Each row is a point on a tangle of strands that fork, close into loops and nearly touch. The rows are in no order.
In the rows, 128 means zero.
Points whose rows are less than 175 apart are linked; no others are. Some points are linked to none.
Z_334: [165 102 133 107 191 115 109 147 180 183 159 171 118 110 117 209 106 118
  57 106  73 133 123 143 149  97 181 112 103 124 115 132 143 171 176  85
 177 105 174 137  96 125 136  90 148 142 157 166 152 154 178  71 147]
Z_680: [142 174 191 139 182 151 134 112  94 187 135 158 116 103 141 175  99 148
 149 118 175 136 152 127  81 153  89 113 153 130 121  88 111 143 127 193
 139 106 124 102  91 108 124 164 165  72 150 103 105 102 140 114 122]
Z_204: [192 142 104 169 201 115 161  96 113 122 144 185 165 134 123 152 173 131
 160 104 128 116 179 141 154 110 107 155 187 120 163 146 173 143  97 104
 154 174 113 102 137 152 110 147 136 158 154 143 112 164  75 110 111]
Z_936: [174 120 109 150 178 110 144 113  93 160 125 155 123 112 181 184 136  82
 116  80  91 131 140 138  70 101 130 105 157 128 138 160 130 152 113 114
 183 138 113 116 117 100 106 111 134 112 176 180 154 117 146 104 131]
Z_848: [ 61  84 102 129  59 119 116 131 111  57 153  91 162 163 192 100 172  83
 145 104 125 115 174 134  80 139 103 116 152  92 148 134 157 123  89 120
 119 135 142 117 130 140 101 103 142 142 127 135 139 144  99 128  90]
Z_634: [136 195 157 134 102 167 109 161 106 236  84  66 103  93 133 126 138 139
 138 187 151 117  92 101  80 190 132  54  96 136 161  94 120 124 123 133
 159 102 151 127 159 138 149 153 108  78 124 141  39 136 151 164 162]
Z_548: [171 175 115 149 168 119 135 104 104 186 115 152 142 113  88 126 164 137
 162 131 131  99 104 109 169 167 126 115 126 137 127 131 135 126  98 127
 141 168  99 131 154 144 126 137  99 122 156 140  92 120  91 144 148]
Z_465: [106 109 100 114 105 117  93 163 117 156 109 109 106 141 147  85 120 110
 149 113 113 104  60  83  88 161 163  88  75 124 123 128 113 117 138 121
 134 143 129 155 150 120 142  77 110  97 150 133 129 127 123 167 162]
Z_578: [184 151 151 149 223 125 148 114 110 197 143 175 118 106 152 193 126 103
 109  88 122 133 159 122  89 119 131 112 154 130 122 130 120 159 129 127
 173 122 100 109 106 106 126 115 153  92 184 164 123 116 153  95 132]
Z_370: [131 115 151 141 180 137 113  93 109 114 157 134 158 124  83  83 129 173
 146 116 173  80 164  72 144 154 170 180  95 133  94  13  97 147 177 168
 100 117 103 155  99 135 167  94 169 108 157 123 169 120  73 121 112]
Z_715: [ 97 142  88  96 204 132  69 115  92 125 163  81  86 115  76  69 166 169
 156 182 191 125 158 123 104 234  96 117 138 144 172  82 116 134 123 148
  63 140 116 176 142 118 122 156 101 143 118  94 138 113  87 138 130]
Z_512: [134 167 172 114  68 143 173 140 164 116 121 151 170 138 120 149 136 153
 132 154 141 125 142 165 195 105  87 150 147  91 123 122 176 122  97 123
 127  95 157  56 114 147 144 148 154 166 111  78  60 147 117 115 139]
Z_44: [163 134 102 149 139 136 130  89  85 131 147 169 132 138 111 136 127 126
 112 115 150 151 146  96 139 143 114 153 110 162 130 133 129 117 153 145
 120 151 110 155 125 118 115 164 120 136 142 143 147 121 110  98 102]
Z_911: [119 124 164 101 194 121 115 144 160 161 116 152 101 103 117 133  97 153
 104 137 123 150 113 160 144 122 162 120 108 143 109 135  86 115 176 153
 115 119 107 143 123 116 146 129 118  93 117 111 159 111 189 165 160]
Z_998: [168 163 171 163 201 114 164  71 126 107 140 185 144 136 102 131 120 176
 175 111 163 106 175 147 158  86 105 193 146 133 110 117 118 129 136 142
 111 160  73  97 114 136 132 152 145 132 134 125 139 119  81 117 127]
Z_741: [155 130 100 152 188 140 128  90  92 118 148 104 155 121  66  81 185 131
 142 128 168 118 157  91 150 167 149 156 152 153 130  97 113 131 127 124
  95 180  71 165 183 171 130 120 119 126 140 159 140 138  79 128 128]
Z_486: [105 109 135 131 148 133 132 118 101 105 159 139 162 147 109  79 137 156
 173  98 175  65 125  63 124 157 131 165 105 111  98  34 139 136 134 162
  94 121 127 140 114 120 145  95 160 106 175 119 158 126  43 127 121]
Z_504: [140  81 102 127 208 124 119 101 124  92 186 108 138 117 110 105 176 133
 104 109 115 132 200 145 110 146 166 139 182 132 182 153 139 128 140  76
 134 156  90 172 136 164 118 129 142 128 119 152 155 156 132 145 102]
Z_999: [158 210 168 129 133 124 162  91 118 189  98 169 117  91  92 152 106 177
 161 155 151 140  91 154 159 101  86 122 124 151 127 168 131 112 127 113
 132 126 109  85 138 124 132 179  90 135 109 123  87 100 140 120 137]
Z_629: [131  84 140  81 122 123 112 144 194  64 170 160 116 133 152 157 116 101
  68 122  80 174 174 163 182  78 112 147 152 138 150 192 154 131 150  94
 140 111 180 136  99 137 118 165 144 174  88 107 164 129 164  91  92]
Z_441: [149 168 163 133 195 145 128  76  81 154 162 165 122  98 124 138 125 168
 142 118 194 143 192 114 102 153  86 148 162 153 139  95 114 134 137 184
 103 127 130 125 101 129 116 174 146 100 138 106 133 110 124 118  92]
Z_823: [144 134 150  80 128 149 145 159 176 158 142 151 108 111 114 185 122 125
  63 150 106 173 121 187 178 121 124  83 148 137 141 181 139 122 133  98
 158  94 181 121 136 137 126 165 126 143  98  91 100 137 218 123 140]
Z_926: [ 92 151 169  92  26 140 121 170 125 171 120 129 104 138 151 141  74 136
 142 153 141 132  85 101  83 133 110  94  44 120 102  87 138 107 162 132
 136  58 191 108  97 105 140 126 149 124 112  97  85 126 161 133 145]
Z_521: [ 92  99 159 107  95 118 141 138 164  73 143 153 160 168 147 122  87 141
 145 124 126 108 152 125 166  97 125 183 102 100  80  80 138 113 144 141
  97 107 132  97  87 115 136 103 162 166 107  98 160 126  92 119 125]
Z_286: [102 108 132 138 126 146 119 102 123  58 146  82 150 140 102  84 155 133
 120 158 170 151 167 137 157 140 101 174 167 128 140 120 118  99 124 151
  75 150 107 148 150 150 118 153 124 135  95 109 141 133 118 128  99]
Z_333: [157 122 154 113 173 146 146 161 186 173 138 149 112 115 143 227 134  87
  44 125  85 147 127 151 161 107 184  86 141 118 102 141 134 178 148 120
 196  92 179 123 115 133 146  89 165 120 156 136 123 157 206  88 150]
Z_834: [104 163 137 108 116 145 102 163 114 178 125 109 128 113 115 103 153 163
 146 179 176 106 116 111 152 227  96 105  96 107 129  39 146 125 122 182
 102  97 167 128 125 129 149 147 133 125 139  66  57 134  82 145 154]
Z_67: [150 122 141 134 154 104 124 146 149 176 105 167 102 113 122 177  90 116
  91 103  82 132  88 140 130  94 178 100  75 143  83 146 111 151 157 121
 171 117 135 127 125 107 138  91 108  98 150 168 166 130 190  97 169]
Z_248: [188 100  84 146 174 115 117 137 165 138 145 154 132 127  95 170 132 102
  84  95  68 136 142 148 181  96 216 142 113 138 121 152 142 159 159  91
 169 137 132 150 129 136 139 119 126 164 141 169 169 147 154  99 140]
Z_991: [121 152 169 135  91 136 172 114 146  85 110 144 172 138 139 131 122 148
 155 137 141 132 161 176 176  85  60 157 179  98 135 158 166  92  99 115
 116 124 131  64 111 148 126 165 126 151 100  98  77 136 103 123 110]
Z_240: [168 105 119 126 133 128 135 120 144  80 167 144 123 125 154 182 125  72
  66 106  98 179 178 143 160  76 148 144 176 147 164 182 121 149 136 104
 167 121 157 129 109 135 110 145 149 149 126 155 150 147 183  72 108]
Z_304: [ 83 134 131  99   9 139 104 155 108 119 132 125 103 156 142 105  89 133
 132 160 135 143  90 106  90 131  84 123  61 131 131  92 127  93 153 169
 109  71 186 134 100 104 120 149 127 140  88  74 129 124 136 132 118]
Z_494: [102 100 134 101  97 121 132 159 180  97 122 125 122 155 151 156 109 109
 104 105  88 133 128 141 132  88 169 124 105 105 106 133 119 140 132 131
 144 113 149 118 113 106 137  93 156 137 119 121 148 130 160 142 151]
Z_524: [108 169 139  92  51 158 134 155 154 139 140 136 149 137 100 125 147 145
 106 196 141 135 119 140 194 168  77 133 111  94 143 105 183 106 105 130
  91  86 181 104 122 148 148 173 113 174  90  70  67 146 103 127 123]
Z_516: [112  92 121  97 181  94  89 124 147 123 141 174  89 142 115  81  97 161
 150 101  95 106 100  96 116 125 158 136  70 133 103 127 115 127 172 114
 107 152  96 156 128 100 127 111 119 116 138 134 188 101 107 160 144]
Z_312: [171 125  65 178 126 138 131 123  95 145  88 105 145 126 127 134 137  76
 101  95 108 119  88  89 118 119 184 110 129 149 130 149 113 145 117 128
 171 156  99 140 160 127 119 100  93 115 166 194 137 135 149 124 152]
Z_720: [136 130  57 167  31 136 151 143 130  85 107  96 155 132 111 118 152 105
 113 130 101 142  96 121 154 102 140 135 114 119 144 172 169 104 113  97
 130 140 121 129 186 154 107 133  81 194 104 170 105 134 117 111  99]
Z_954: [190 148 150 172 138 160 169  93 116 151 165 166 126 126 135 183 108  97
  87 115 146 136 176  92 145  96 146 183 131 137 103  89 110 158 142 173
 164 106 143 120  86 123 160 111 182 122 173 150 145 137 119  57 118]
Z_210: [106 107 143  90  76 120 147 169 190 125 127 161 148 171 134 159 123 110
 122 134  87 106 133 132 166 110 134 130  95  84  78  92 159 135 122 128
 136  91 176  95  97 127 142  81 166 157 125 101 129 152 117 131 150]
Z_224: [142 123 146 103 226 134 100 120 158 158 140 124 110  96  85 110 116 161
  73 129 114 134 148 143 157 138 199 143 106 165 117 125  98 133 207 129
 122 118 105 203 111 134 167 116 132  86 122 137 183 123 165 152 133]
Z_884: [137  69 111 143 204  98 130  90 138  47 184 120 138 116 100  80 164 142
 125  97 111 128 184 154 129  95 177 174 169 162 164 157 129 125 147  81
 115 158  73 186 118 142 133 132 134 145 102 143 184 145 108 144  76]
Z_809: [116  88 139 128 116 121 123 150 166  99 123 101 130 133 156 140 117 102
  98 120  96 150 145 181 123  84 154 115 162 133 128 162 105 131 126 133
 141 126 126 133 130 131 121 107 135 116 125 150 158 125 187 151 131]
Z_902: [170 120  93 143 168 122 120 121 115 167 103 154 123 105 112 139 106 116
 115  98  98 121  86 101 119 112 180 111  92 147 104 144 105 144 149 116
 166 159 116 143 141 107 138  91  94 101 165 178 158 114 142 123 155]
Z_242: [112  88 124  82  90 129  97 168 167  67 160 140  94 144 139 127  91 107
  54 139  95 187 156 165 173  95 136 129 119 147 131 189 129 106 164 113
 123  91 164 154 111 122 125 161 132 157  70 117 165 133 188 113 101]
Z_167: [122 121 102 150 150 100 135 118 122 120 100 107 133 141 117  82 138 136
 181  87 140  69  75  94 121 133 151 144 132 121 112 120 110 143 104 108
 121 197  93 140 172 121 115  84 106 120 150 149 147 131  73 151 122]
Z_677: [ 88 135  91 108 190 125  69 121  76 154 136  74  91 113  78  55 163 167
 190 173 194  96 108  92 123 240 101 117 102 136 148  61 110 130 111 140
  63 156 127 170 153 124 137 133 123 128 156  92 127 110  69 155 157]
Z_335: [130 136 168 140  78 156 143 122 119 132 120 137 123 120 137 168  73 109
  91 137 132 152 119 107 147  68 138 138  88 135  62  90  76 121 161 188
 142  85 141 119 102 106 150 109 155  96 141 126 156 105 171  90 157]
Z_804: [ 99 103 138 100  39 140 107 149 133  87 154 149 119 145 143 143  93 104
  89 145 126 174 130 117 125 107  97 133 103 138 130 133 130 112 157 144
 121  93 167 131 104 105 113 160 147 156  84 101 161 126 182  98 106]
Z_25: [102 116 135 136  91 106 143 176 155 156 100 120 134 157 181 160 114 103
 162 115  76  89 102 111  83 116 149 100  85  68  95  88 160 152 107 130
 161 115 170  77 112 114 147  43 161 106 176 133  96 123 105 148 167]
Z_56: [129  88 102 166 130 112 128 111  87  95 132 100 133 135 174 140 129  83
 127  80  96 124 150 140  63  93 144 113 178 139 165 166 102 153  92 110
 159 162  89 133 135 105 100 104 131 109 152 191 176 123 136 113 105]
Z_102: [189 149 104 145 116 152 122 106  91 163 127 149 117 101 125 164  96  85
  73 126 136 189  95 122 134 100 141 108 115 178 133 193  94 124 147 122
 178 139 130 142 145 114 118 168  91 122 130 180 144 124 198  81 137]
Z_669: [107 113 164  99 110 114 131 127 173  54 132 163 140 151 106  90  92 153
 142 138 127 138 135 132 174  87 126 181 102 127 102 113 124  94 149 137
  82 124 105 131 110 118 134 141 123 151  96  96 162 109 111 145 114]
Z_169: [ 88 125  81 103 143 115  97 124 112 146 141 103  87 129  87  51 165 147
 188 159 171  80  62  84 118 222  99 127  96 129 133  95 119 121 110  93
  81 154 130 173 155 138 132 117 116 139 149 107 145 112  45 156 131]
Z_357: [103 108 148 128 106 103 141 137 141 103  81 115  98 112 167 146  92 121
 114 113  79 150 113 183 105  62 152  99 151 146 131 198  90 119 123  97
 144 131 105 121 137 105 126 136 104 112  99 165 148 113 195 161 150]
Z_904: [163 168 174 140 219 138 133 111 103 223 142 195 123  95 138 167 125 147
 123 117 152 124 147 103  96 156 129 107 134 130  98  99 135 160 140 152
 158 122 110 123 111 131 141 131 157  59 183 142  99 123 131 107 143]
Z_813: [108 139 113 166  20 124 154 128  80 126 106 128 135 168 185 134 110  95
 167  92 119  92 101  55  63 120 103 121  79  99 101  98 150 135 107 139
 152 107 145  84  98 101 112  87 149 119 168 141 105 118  79 100 140]
Z_446: [119 140  77 138  94 124 143 119 100 142 130 130 150 166 142 112 183 108
 195 102 133  68  95  84 122 179  93 121 134  99 139 132 193 138  77  84
 134 158 145 112 142 142 103 114 117 156 141 122  89 140  22 123  99]
Z_340: [140 142 153  90 142 149 127 177 170 204 124 126  98  94 138 195 109 108
  65 142 102 165 107 168 123 141 156  47 122 129 122 160 134 143 129 104
 166  79 191 126 126 116 137 137 134 112 129 120  90 150 223 116 149]
Z_79: [123 142 190  88 158 126 129 128 166 125 140 181 102 106 156 156 109 149
 137 132 125 161 163 204 143  93  66 121 186 124 153 172 156 120 124 111
 116 115 149 106  96 135 114 190 147 141  95  70 112 136 163 137 123]
Z_152: [ 98 127 130 146  82 117 165 127 119  94 126 110 181 156 108  81 142 149
 206 107 167  43  93  78 159 131 134 184 108  88  75  45 139 131 107 149
  92 145 124  95 132 134 146  81 143 139 150 100 121 129  35 121 139]
Z_170: [134 201 164 138  94 171 121 159  99 224  94  99 103  90 117 142  95 150
 117 179 166 157 105 115  95 153 137  85 100 133 131  91 107 127 129 189
 156  85 150 121 141 117 149 159 120  82 121 118  63 117 182 133 159]
Z_101: [177 148 167 146 126 162 167 110 112 155 130 162 120 122 129 194  79  98
  78 119 140 143 127  79 151  97 169 153  91 135  81  79 106 153 160 174
 173  85 162 129  94 110 151  97 161 105 174 143 155 117 154  38 150]
Z_302: [135 171  97 101 178 116  59 144 106 208 126 138  62  92  99 114 111 160
 119 168 138 168  86 119 104 194 113  83  77 172 160 132 126 127 150 152
  92 127 137 171 137  98 131 162  83 125 120 117 122  96 154 152 148]
Z_587: [125 140 133 114 141 121  91 102  79 134 137 123  86 111 151 117 129 122
 131 123 145 151 144 149  54 148  68  86 157 167 173 165 114 117 111 134
 117 135 120 144 130 111  83 189 107 111  95 122 136 125 156 139 100]
Z_640: [ 90 143 189 141  98 125 161 159 121 164  92  91 133 143 186 146 130 131
 174 127 142  78 119 129  62 136 115  90 116  72  93  80 119 135 105 154
 145 108 145  61 102 112 151  93 160  62 172 122  68 121 111 146 165]
Z_619: [ 91  62  62  93 132 100  97 157 178  83 138 114 142 165 149 128 148 106
 108 104  58 123 133 137 123 149 162 126 143  97 131 177 179 128 129  79
 131 139 145 152 128 128 123 114 125 170 128 134 166 152 118 149 123]
Z_283: [143 140 111 187 108 132 153 120  81 146  76  63 138 108 131 105 148  98
 140 114 128 114  83  97  80 114 160  97 163 144 127 151  86 127 103 139
 158 158  83 142 174 134 108  88  97  75 159 185 127 124 131 144 145]
Z_89: [111 101 129 125 168  88 134 130 144 120 117 121 135 157 124 104 140 145
 182  86 104  59 106 118 110 128 140 129 145  91 105 103 134 153 106 109
 126 170 106 113 125 121 116  66 133 119 157 122 143 135  79 167 144]
Z_872: [121  93  92 165 115  90 124 109  97  66 117 108 122 133 165 101 119 107
 144  79 102 137 144 130  88  78 125 131 157 160 152 182 105 121 110 104
 132 174  90 138 146 124  88 137 100 132 116 171 175 116 131 130  91]
Z_863: [118 175 119 120  71 167 111 151 136 150 110 107 139 120  72 105 150 173
 127 214 170 130 104 120 198 187 104 130  98 101 135  74 162  92 111 149
  93  82 150 126 148 147 160 159  98 168 102  66  62 125  90 142 145]
Z_211: [142 104  91 164 142 124 142  88 114  47 139 132 147 121 114  94 156 130
 135 132 141 164 175 151 156 102 107 169 179 146 154 181 141 102 110 107
  93 167  84 143 169 172 100 168 116 170  93 131 135 133 109 110  85]
Z_607: [ 93 110  98 147  16 129 148 128 119  81 127  92 158 154 190 153 139  74
 115 114 103 131 148 129  87  99 117 118 123  98 144 135 144 130  91 129
 143  97 150  93 122 120 109  90 149 151 133 160 130 126 136 124  94]
Z_435: [159 176 125 141 176 151 107  69  48 147 162 164 123 104  97 113 111 160
 124 130 194 164 165  86 132 154  99 176  97 183 147  93 108 128 157 176
 103 130 109 148 134 127 127 185 130 133 134 118 158 109 114 106  98]
Z_228: [ 94 128  90 113 117 106 132 134 123 141 136  96 136 149 116  75 189 128
 194 136 149  59  76  94 130 225 101 125 121  99 122 105 164 132  71  84
 103 160 146 146 157 146 118 106 119 148 155 108  92 141  27 136 121]
Z_236: [120  95  97  97 209 131 111 105 150 104 160 110 125 140 125 105 189 137
 133 124 120 127 166 169 125 185 129 130 198 125 169 165 162 122 103  78
 116 171 115 163 154 168 108 145 121 145 122 116 127 146  98 164 118]
Z_789: [119  55  91  90 142 113  93 130 159  73 175 142 114 147 124  98 122 111
  93 104  77 143 144 124 123 125 172 153 120 141 132 175 144 113 162  84
 131 142 123 181 115 121 125 139 119 167 104 150 194 132 137 126  95]
Z_434: [173 180 160 158 137 123 181  88 127 130 117 192 152 126  88 131 118 176
 182 136 159 120 121 145 186  79  73 177 136 141 114 135 140 116 122 138
 109 151  87  83 134 142 140 169 112 166 122 120 104 104  79 104 128]
Z_929: [199 133 123 196 192 124 166  76 121  83 137 172 164 130 106 135 147 144
 155 115 131 123 194 147 170  60 138 208 193 130 141 133 130 149 126 112
 122 160  90 109 119 157 119 143 137 156 131 161 150 128  95 101 105]
Z_678: [105 118  93 171   7 113 164 147 148  57  96  42 163 149 171 134 129  85
 133 134  93 118 123 145 121  54 141 139 134  80 128 136 127 136  89 135
 133 115 131  74 135 132 114  74 116 160 124 162 132 124 131 114 118]
Z_360: [157 128 136 156 199 158 126  70  80 104 176 117 169 111  71  88 173 169
 115 107 184 113 204 100 132 144 166 181 131 150 135  58 106 149 153 142
  99 144  75 165 123 154 163 119 163 110 126 145 151 140 106 130  95]
Z_792: [138 112  97 169 107 139 126 109  98  40 143 129 153 123 160 125 146  86
  92 118 127 189 182 148 132  93  90 146 184 153 181 198 149 109 105 103
 110 134 106 130 161 164  87 174 120 165  87 149 137 142 133  80  63]
Z_730: [ 90 112 166 121 119 131 145 117 144  67 111  99 149 122 127 108 144 164
 148 136 150 125 147 180 147  95  96 149 187 114 136 150 112 107  95 137
  89 145 107  93 129 150 128 143 120 125  92  94 114 142 132 165 129]
Z_290: [163 140 183  92 183 141 136 133 166 138 151 163  85  93 133 193 115 133
  74 142 130 189 172 191 156  95 100 122 187 146 154 165 128 138 158 126
 157  99 153 128 107 138 117 175 160 125  99  99 135 145 217 118 134]
Z_967: [107 105  77 175  45 103 145 106 110  61  98  89 139 141 156  91 135  98
 142 128 117 138  96 123  88  84 106 145 149 139 146 191 129 114  99  94
 114 166  89 125 178 137  84 122  93 154  90 157 130 130 110 115  76]
Z_66: [123 115 113 124  99 150 111 127 107 100 126 117 124 107 147 131 130 101
  89 141 136 178 155 157 121 133  94 114 167 156 187 193 126 103 112 117
 127 122 126 148 139 139  92 185 125 134  89 127 131 139 183 119  84]
Z_910: [171 206 138 133 144 125 141 117 112 203  94 149 120  96  75 131 124 173
 143 168 158 140  88 123 180 151 120 126  94 161 123 131 128 116 122 139
 126 126 115 111 151 132 156 154  90 122 133 121  83  90 119 146 154]
Z_247: [119 111 145 106 123 115 125 138 184  76 111 154 118 135  76 106  74 149
 127 163 100 156 105 166 203  80 127 158  95 146 112 168 131  97 156 114
  81 122 118 144 142 122 143 156  91 171  74 103 153 110 149 133 138]
Z_988: [107 146 143 124 105 167 107 133 114 120 151 105 144 131 116  97 134 152
 125 158 203 134 138 109 147 186  91 139 119 121 123  43 125 116 127 200
  85 103 149 135 116 130 134 149 139 115 125  74 103 141 107 130 120]
Z_322: [121 129 119 145  92 106 171 143 164  99 116 127 181 175 119 113 135 134
 195 111 129  65 109 111 183 114 121 160 124  75  84  70 162 146  98 138
 114 137 134  79 113 128 133  78 145 182 144 105 108 134  30 117 134]
Z_873: [108 134 124 119 112  80 159 145 165 139  94 113 150 163 138 107 151 143
 227 107 107  42  87 137 139 122 121 136 134  67  95 109 158 151  78  89
 128 171 144  76 118 124 122  59 130 132 138 111  86 146  42 167 148]
Z_606: [ 71  95 106 140  75 138 105 132  87  81 146  75 144 148 174  81 156 102
 133 120 148 125 144 110  37 153  95 100 158 129 165 136 127 115 100 141
 118 128 131 136 153 118  94 127 125 121 104 138 143 145 127 143  89]
Z_233: [119 125 177 123 174 116 124 126 145 143 107 144 109 118 139 131  89 159
 136 122 137 121 116 133 101 105 142 127 117 142  93 115  69 131 164 171
 121 132  94 110 109 109 143 111 143  71 136 136 162 115 154 158 159]
Z_97: [ 89 122 191 109 143 100 129 128 140 120 103 136 102 129 155 131  81 167
 169 117 139 123 125 165  76  92  87 113 131 122 107 128  83 117 146 164
 114 131 102  90  99  94 121 128 144  90 112 101 131 113 156 168 145]
Z_774: [126 173 167 161  76 138 162 123 110 134  59  73 145 115 128 117  96 135
 159 143 153 108  86 131 114  82 137 117 130 121 103 125  70 110 122 154
 138 133 106  79 139 120 146 115 113  80 131 134  91 111 137 151 155]
Z_594: [106 143 112 126  23 137 115 142  79 171 115 133 112 146 170 130  92 124
 160 123 118 104  66  44  63 141 120  97  36 117 103  83 156 112 146 139
 161  78 159 116 114 108 125 122 137 115 155 122  88 126 105 106 144]
Z_852: [ 96 145 139 143  98 137 119 113  73 132 130 108 117 122 173 114 139 124
 169 118 161 114 132 125  51 160  59  84 151 124 163 148 130 131 107 128
 124 134 132 110 111 121 103 157 112 110 115 127 101 126 116 138 105]
Z_966: [125 164 114 113  79 171  97 139  98 171 115 116  95 109 119 135 101 119
  99 171 142 172  96 108  94 155 120  86  92 163 153 122 109 111 149 173
 139  83 166 152 131 110 125 166 108 106 105 120 111 125 196 123 127]
Z_539: [167 119  59 175 171 119 143  96  91 121 111 101 132 112  84  83 176 105
 154 111 150  90 104  92 143 152 159 153 158 157 125 141 104 144 101 100
 117 207  81 165 202 160 108  97 102 125 151 186 145 130  78 135 115]
Z_666: [130 145 170 138 150 188 148 149 141 145  94  74 172 107 116 131 147 118
  90 166 163 137 148 152 153 156 167 110 178 118 132  87  88 139 119 191
 129 117 130 124 145 161 153 102 153  56 148 111  86 155 173 151 162]
Z_702: [ 70  70 115  71 112  97 111 198 215 125 118 114 106 173 147 108 115 117
 124 126  53 118  85 155 142 117 168 104  79 100 106 140 146 126 136  97
 132 115 145 132 130 113 139  73 126 135 119 121 136 138 143 188 176]
Z_209: [151 131  80 153  92 144 119 132 108 111 125 149 145 129 103 120 131 114
 112 119 117 141 106 101 160 121 122 150 113 141 128 155 133 107 132 104
 126 150 107 146 174 133 119 140  93 171 121 150 129 129 111 101 110]
Z_99: [143  98 131 135 158 147 137 125 140  90 153 108 141 124 163 162 157  88
  67 109  99 153 189 151 131 117 182 138 180 131 159 144 111 154 128 136
 151 116 135 151 111 146 134  93 170 120 136 149 161 160 179 118  94]
Z_580: [160 149 116 110  86 153  93 129 112 166 148 144  93 101 119 179  92  99
  60 150 133 188 103 115 138 147 123  99 105 178 142 177 121 121 153 121
 150 100 166 150 134 111 120 171 102 142  97 139 125 125 211  81 115]
Z_481: [110 140 148 168 100 135 166 127 109 127  63  47 147 113 135  95 122 125
 159 133 160 105  76 129 105  90 154 113 153 136 115 138  55 125 116 150
 137 172  80 120 167 131 132  90 112  62 133 164 113 125 154 174 160]
Z_708: [125  62  98 111 171  98 109 118 172  50 180 115 137 139  97  83 140 142
  97 110  85 132 182 155 137  92 206 182 128 144 126 154 141 121 169  77
 106 142  90 198  98 122 152 126 129 150  85 142 195 128 125 135  87]
Z_362: [114 122 166  95 167 112 120 121 160 156 153 191 107 130 153 180 126 143
 132 112 116 140 164 164 118 141  69 110 158 113 138 143 165 123 133 121
 136 110 152 116  75 114 108 152 158 153 125  96 116 137 122 128 115]
Z_562: [117  99 105  78 184 120 107 143 160 146 132 110  98 130 104 117 181 141
 126 169 110 142 125 188 154 192 116  96 175 133 161 177 155 102 100  77
 100 148 130 155 155 163 119 170  99 150 108  99 104 140 134 186 142]
Z_53: [107 141 124 147  83 167 119 127 107  76 129  97 154 127  90  87 129 153
 113 162 207 136 149 102 173 139 115 189 116 130 112  60  96 109 146 197
  77 122 112 139 144 144 155 144 129 136 105  89 135 124 124 115 107]
Z_64: [110 112 134  88  95 109 118 152 170 126 104 144  98 114 117 134  82 149
 126 150  85 160  93 165 135 104 113 107 115 150 131 192 125  97 142  91
 117 113 119 131 138 109 116 165  76 143  88 126 122 119 189 151 131]
Z_21: [170 148 124 134  81 157 142 156 167 137 104 133 147 128  86 160 115 104
  61 158 113 147  88 146 196  92 183 115  99 143 111 156 115 127 127 114
 144  94 149 127 163 127 160 120 110 128 114 133 128 130 188 105 161]
Z_862: [142 178  92 117 130 126  77 148  84 222  93  96  81  90 101 103 140 141
 122 182 144 135  62  83  93 208 129  62  72 155 156 115 115 120 133 137
 122 124 133 170 163 131 140 142  82 102 145 130  75 106 135 154 168]
Z_754: [109 131 101 151  76 128 122 124  81 130 149 133 156 160 191 121 160  87
 170  89 120  69 116  66  79 177 107 111 116  87 124  87 178 157  93 121
 160 124 155 105 109 117 112  99 145 121 168 129 107 126  45 108 110]
Z_685: [114 106 142 147  47  98 157 133 136  66  91 105 144 148 140 116  79 111
 154 120 105 118 119 136 117  38 116 154 122 124  99 135  98 118 119 138
 115 124  99  95 124 112 120 100 123 140 108 142 149 104 120 133 128]
Z_344: [124 156  80 101 200 130  65 107 105 174 142 121  62 100  63 100 141 159
 120 182 146 172 121 127 146 209 107 119 108 157 170 121 118 117 137 138
  75 140 119 186 153 110 135 170  80 150 130 114 142  95 115 138 138]
Z_73: [115 129 145 129  88  88 154 175 181 167  90 107 150 154 162 149 131 124
 177 120  82  69  92 150 128 121 138 100 109  63 108 114 177 140  95 102
 162 126 152  73 121 126 136  72 131 145 135 133  73 139  95 161 166]
Z_585: [129 149 147 155  68 114 174 128 133 107  75 110 134 133 111 130  98 155
 161 129 120 119  87 143 141  55 129 154 120 117  90 154  94 104 119 142
 129 131  95  81 129 118 128 114 103 116 112 142 121 106 138 119 145]
Z_946: [186 172 122 151 186 123 154 100 100 190 134 178 147 126 124 179 170 117
 138 108 135 126 140 134 144 151  94 122 169 127 153 143 175 146  96 100
 169 139 127  98 130 142 116 162 120 138 157 133  76 137  86 107 125]
Z_895: [111  97 149  96 192 122 107 138 141 148 152 155 105 129 190 166 155 120
 128  93 109 123 186 142  54 168  90  91 167 104 147 128 153 148 122 123
 148 125 156 126  71 127 108 123 181  98 145 115 141 132 146 141 117]
Z_938: [177 120 119 124 204 133 133 108 141 141 149 148 127 106  89 143 112 139
  50 106 103 144 158 132 168 105 213 161 108 156 119 139  98 147 191 108
 147 135 105 179 118 137 145 114 123 114 139 161 175 136 158 115 126]
Z_485: [109 114 145 132 142 152 111 138 106 135 142 135 155 139 205 160 155  94
 106  97 119 121 176 109  52 164 107  99 163  96 146 100 141 151 108 155
 141 107 160 126  96 127 128 107 180  96 163 115 127 130 123 119 107]
Z_781: [ 81  60  93  62 150  69 104 183 206 105 130 121 125 176 163 107 126 117
 129 110  59 105 118 152 124 149 177 111 116  88 121 135 168 147 131  81
 121 130 152 138 134 132 131  82 133 166 130 129 151 143 108 182 146]
Z_178: [ 73 137 186 116  67 147 139 167 127 152 116 100 132 130 170 132 107 146
 161 142 151 124 118 131  78 133 100  97 111  91 108  79 117 119 131 166
 135  92 173  85 102 130 144 126 156  93 126  88  74 127 146 146 150]
Z_655: [165 119 143 141 145 138 124  94 110 101 169 177 143 131 125 140 127 122
 111 104 138 138 176  95 132 118 128 183 123 146 131 105 125 146 167 147
 137 122 121 148  86 120 125 132 171 138 124 141 171 127 107  76  98]
Z_738: [ 90 106 104  86 174 112 106 137 151 149  96  67  75 125  87  73 159 156
 150 196 139 133  78 173 142 195 115 101 131 136 156 158 111 102 101  82
  80 165 111 147 160 150 147 158  87 149 111 100 100 120 128 194 160]

A tip is a point with one link. Name the tips that can be reached along the links from each point below, in the order of the rows.
Z_872: Z_335
Z_210: Z_102, Z_738
Z_283: Z_97, Z_485

How many points has the smallest loop of links through each point below? Write - if it is on no loop.
Z_435: 12
Z_823: -
Z_548: 8
Z_64: 8
Z_863: 9
Z_152: 10

A fork is a point with three links, a tip a point with one. Leave the first point through the second and follow the links. Name the first fork or tip that comes.
Z_678; Z_685: Z_334
Z_169; Z_677: Z_102
Z_738; Z_562: Z_494
Z_936; Z_56: Z_44
Z_370; Z_360: Z_873

Name the points in between on the shortest way along the links from the first point to the second, in order.
Z_79; Z_852: Z_290 > Z_823 > Z_340 > Z_333 > Z_334 > Z_67 > Z_902 > Z_312 > Z_283 > Z_481 > Z_774 > Z_585 > Z_685 > Z_678 > Z_607 > Z_848 > Z_606
Z_441; Z_335: Z_435 > Z_44 > Z_655 > Z_954 > Z_101
Z_863; Z_685: Z_834 > Z_988 > Z_53 > Z_286 > Z_211 > Z_792 > Z_66 > Z_587 > Z_852 > Z_606 > Z_848 > Z_607 > Z_678
Z_242; Z_884: Z_629 > Z_240 > Z_99 > Z_809 > Z_494 > Z_702 > Z_781 > Z_619 > Z_789 > Z_708
